Each row is a point on a tangle of strands that fork, close into loops and nearly touch. The rows are in no order.
Two points are linked if the straight distance between their rows is under 78.7. Some points are linked to none.
(206): [ -4 -49   6 -12  25  24 -16  32  -8 -50 -29 -14 -17 -12  22  12   1  -3
 -38 -13]
(283): [ -6  -2  58  -5 -25  25  -6   4  18  13  21  -8  12 -25 -19 -15  25  12
  55  27]
(415): [-25  13  43 -11 -24  23  -4  14  16  14  -9  -7  18  -8  -6  -7 -10  19
  32  21]
(631): [ -7  17  46 -16 -14  18   1 -38  15  15  26 -25   1 -32 -11 -23  32  -5
  38  36]
(359): [-12 -10  -6   0 -14  18 -39  13 -11 -32 -24  -6  19  21   2 -27   2   7
  -7   0]
(9): [ 26 -23 -19 -12   3  14 -21  21 -14   3 -13   0 -13   0 -30 -14  -2  -9
 -54  23]
(462): [-21  10  17 -12 -26  18 -12  -3 -21  41  -3 -24  -6  31   4 -23  12 -12
  -6  27]
(803): [ -1 -15 -31   0   9 -51  16 -26 -11 -14  20  10   2  17  12  31  -4   7
  12 -19]
(531): [-13 -26  70  -5  48 -26  -4  24  18  11  -6 -10  -4  -6  -4  19 -17   0
  33  -7]
(511): [ -3   7 -22 -10 -25  42 -13   9 -40   3   9  -9  14   2 -26  -3  -7   0
   7 -13]
(437): [-44  -5  13  15  22   4  16   4 -10  -6  25  -7   2  -8  11   7  -8   7
  11 -36]
(447): [  3  -8  45  32  41 -27  39  23  14   4   8  -6   2 -11 -11  22  -1  12
  33 -14]
(613): [  0 -25  18 -21 -35   7 -41   3 -12   5   3 -11  -9  -4 -28  -8  13 -18
 -58  26]
(175): [ 33 -20  48 -16  23  18 -15  17 -10   0  20 -14  -4 -35 -35  27  -6  -8
   4   2]
(280): [-22 -31  21  -8  19  -1 -18  25   1  13   2 -13 -22  16 -23   3  -7   6
  33  47]
(570): [ 32  46 -60 -11  -2  -6  -7 -38   0   2  24  10  14   0  11 -18   6  -5
  -3 -18]
(553): [ 13  45 -41 -15 -14  28  21 -23  -9  22  19  -1   8 -11   3   2 -10  -6
  18 -13]
(353): [ 23  53  24  -4 -28  13  17 -14   3  24  17 -16  21 -37   1   8  14 -16
 -15   4]
(506): [ -9 -32  28  -4   1 -22 -45  17   3 -23 -12  -2   2 -16 -17 -14   8 -13
 -78 -22]
(197): [-18  19  -9  -9 -33 -11  26   1  25  38   2  12  22  10  10  14  18  19
  41  20]
(896): [-16  -6 -16  12  -8  24 -12  -1 -12  -2 -32  -3  13  41  36 -27   9   5
  22  -8]
(712): [ -2   0 -20   1  -6 -19  18 -15  28 -21   1  46   8  -8   1  21 -26  36
  36   7]
(410): [ 18 -29 -43   5  41 -42   4   1   9 -18  15  13   8  25  15  35   6   8
  31 -42]
(423): [-61   1  -5  18  -6  23  10 -21 -16   0   9 -11  -9   8  34 -10 -16  -7
   3 -28]
(661): [ -4 -47  71 -34  18  -1 -17  27  11  -5  -3 -22  -6 -11  -2  20 -24   1
   8 -20]
(632): [-45 -20   8  -8 -21  24 -18  10 -23  17   4  -1 -13  33 -26  -6 -15  12
  46  23]
(391): [  4  -3 -14   0  24  -3  10 -11  17   2  28  29 -15  -4 -17  22 -30  30
  54 -16]
(99): [ 46 -41 -20 -13  47   8 -13  28 -20 -16  -5  -7 -38  11 -16   4 -23   5
  -2   0]
(32): [ 27 -18 -52   9 -10  30 -14   0 -27  -9  -1  -2 -13   8  -1 -19  15 -17
 -28  20]
(373): [-10  22  -7  -5 -34  36  12   7 -44  31   4 -14   4  32  -3 -13   8 -13
  -6 -19]
(426): [  3  57  27   5  -8 -11  21 -27  13   0  -9  -8   0 -30  10 -13 -29  -1
  20  18]
(343): [  1  10  30   0 -14 -45  28   2  32  17   1 -13  11 -16   5  16  17   4
  27  54]
(263): [-21 -29  18  22  29  18  40  19  -4 -18  -1  13 -24  -1   5  22 -22  12
  -6 -46]
(405): [  1  55   5  -2  -6 -37  14 -21  24 -15 -15   1   8 -31  18  -3 -24 -19
 -19   7]
(682): [-39  36  16  -2  -2   5   9 -15 -13  42  -3 -20 -21  37  34 -26   6  -5
 -15   2]
(533): [ 26  35 -16  18   0 -44  -5 -12  21  10 -14  28  22  25   4 -35  20  -9
 -33 -33]
(307): [ 35  50 -29  -3 -13  16 -14  -9   2  -8 -40  12   0  21  25 -40  -1   0
 -20   2]
(755): [-16 -41  41 -39   1  10 -17  28  -4 -29 -10 -10  -7 -19  10  33 -13   0
 -22 -23]
(694): [ 31 -24 -20  31  31  12   4  28 -22 -28 -14 -10  -5  12 -15  11 -10   7
   5 -10]
(754): [ 16   4 -14  27  18 -13 -26  -9  10  -8 -28  31 -12 -20 -14 -42   2 -10
 -70 -14]
(653): [ 42 -25  16 -35  33   1 -25  31 -12 -20  -3  -9 -19 -17 -27  16 -19  -6
 -20  -1]
(264): [ 37 -20  41  12  29 -20   5   6  14  17  25 -13  -9 -20 -33   6  43 -19
 -39  12]
(404): [ -3 -21 -33  -6   7  32   9  15 -29   8  24   4 -12   5 -26  20  -4   5
  23  -5]
(584): [-47  28  27 -15 -28   3   9   7   8  18  -6 -13  36   3  35  -3  17  -5
  -2 -20]
(702): [-27  -3  29 -14 -30  -7 -60 -21   8   7   4 -24   1   0 -12  -5   9 -17
 -28   1]
(858): [-14 -55  -2   7  16  33  36  23  -5 -13 -15   8 -43  11   9  28 -11  21
  -4  -9]
(435): [ 23   1 -64   6   7  16 -11 -15  -7   3   7   4   8  12   9  -9  10 -14
 -21 -13]
(449): [ 26   3 -13 -17  -5 -13   6  -1  11  20  10  -2   5 -31 -10  16   3 -19
 -31  33]
(441): [ -8  27  19   5  -5 -41 -23  15  31  13 -25   9  35  17  11 -44  22 -18
 -28 -14]
(885): [ 17  40  -6  12 -33  -8  40 -17   0  14   2  33  -7   6  -8   3 -20  12
  28  12]
(177): [ 32  35 -40 -23 -35  46  -3   2 -28   3 -29  16   4  20  17 -18   1  -5
   9   7]
(722): [ 15   2 -22   4   6 -11  36   4  -4 -23  19  -6  12 -27   7  30  -6 -13
 -33 -29]
(645): [-24 -12  27  19  -1 -30 -36  30  23  10 -13   7  20  -5 -17 -39  31 -13
 -58 -15]
(726): [  8   4  21  21  21 -50  13  25  18   0   0  -5  39  -9  -4  26   8  10
  28  -3]
(208): [  7 -33   1  12  -9  43 -26  27 -18 -54 -32  -4  -7  -6   0  -2 -11  17
 -17   2]
(196): [-24 -24  -6  11  20 -27  -8  17   7   8 -18 -11   5  32   1  -9   1  12
  14  23]
(901): [ -7  -1 -46  21  25 -16   9 -21   3  15  30   6 -18   9 -17   3 -15   7
  40  15]
(100): [ 13   3 -40  16  -4 -52   7 -29  14 -18  -3  24  26  21  22 -15  29 -11
 -26 -25]
(181): [ 16  -4 -37  26  17 -18 -14 -17  26 -24 -36  34 -18  -6  28 -37   8 -13
 -49  11]
(895): [ 24  44  36 -21 -15  15 -14 -32  22  26  16 -19  -5 -14 -14 -39  48 -15
  14  45]
(551): [  0   4 -12 -10  30 -17  23  -2  13 -30  23   8  -8 -38  12  31 -20  -6
  -2 -17]
(85): [ 11 -11  19   7  17  30   6  18 -22  11  33  -1 -11  -8 -50  20 -10   8
  34   0]
(252): [ 17  17 -34  12 -34  39  38  -6  -5  -8  -4  40  -8  -1 -13  -2 -21  14
  24   4]
(703): [  6   9   6 -27  19  -2   8  -1  24   8  32  -1  -5 -42  -7  33 -10  -7
   6  18]
(342): [  0  -5  -2   0  -4  -1  12  16  -3   1   5 -23  21 -28   1  12  14  -9
 -37  -3]
(16): [-24 -16 -31  32  17  -9  -9  -3   5  -6 -26  -5   4  34  29 -32  19 -13
   7   6]
(173): [ -5 -45 -12  15  39   7  28   4 -21   3   3 -12 -57  23   1  30 -14   7
   9   3]
(500): [ -2  49  40 -12 -32  15  -1  -5 -14  14   2 -12  36  -9  14  -5  13 -13
  -9 -18]
(821): [ -9 -12 -24  24  -1 -23  30 -16   1 -23 -16  19  -2   9  14   9 -12  20
  20  -6]
(273): [ 28   5 -37  -2  -9 -52   8 -46 -10 -36  10  24  10   9  23  18  10   5
 -14  -5]
(44): [-16   0  15   1   0   5  18  21  30  -8  -6  16  11 -22   0   6 -24  32
  29   9]
(868): [-57 -26  27  -5 -14  26 -37  -7   0  -1  15  -8 -21   2 -10   8 -22  21
  28   9]
(210): [  1 -23 -42   6  24  -1  26 -12 -17  16  25   4 -41  28 -18  32  -7  10
  15  19]
(667): [ 45  53  28 -15 -19   1   8 -18  14  37  -1 -14  14 -11   2 -22  35 -25
  -3  21]
(192): [ 28  35 -21   1 -10  -2   1  -7   2 -30 -26   9  11 -14  14 -12 -14 -14
 -42   2]
(736): [  0  -7  -3   7   9 -10 -54   3   3 -34 -14  17   8 -16  -3 -20  -4 -16
 -55 -10]
(681): [ 18 -36 -27  20  53  -8   3   4 -15 -17   1  -3  -4  27   0  10   0  10
  25 -36]
(222): [ 15   9 -53 -15 -30  41  18 -13 -17   3 -10  15  -6  -8  17   1 -10   9
  11  10]
(543): [-34 -30  23  -8 -26   7 -56 -18   4   0   7 -17 -12   0 -13  27 -13 -10
   3  -1]
(450): [-32  26 -12  12  -7  -5  32 -24  -3  11 -13 -13  -4  19  48 -11   6  -7
 -14 -11]
(704): [-38  13  45  -7 -38   4  -9   8   6  32  -8 -21  22  24   5 -19  24   5
  26  12]
(777): [  5  25 -13   3 -34 -35  26 -21  -6  24  24  24  14  17 -10  15   4  32
  49  12]

How many points has the smallest loop of links through each point below? Write - if it is on no loop.
(653): 14
(500): 9
(858): 12
(449): 5
(44): 11

A piece is all that can be reached along the links. How many separate loops has the piece of each point below (a circle has one, a figure eight two, a Y none), and how many tips (points with one link)?
(694): loops 4, tips 1
(777): loops 0, tips 3
(722): loops 1, tips 0
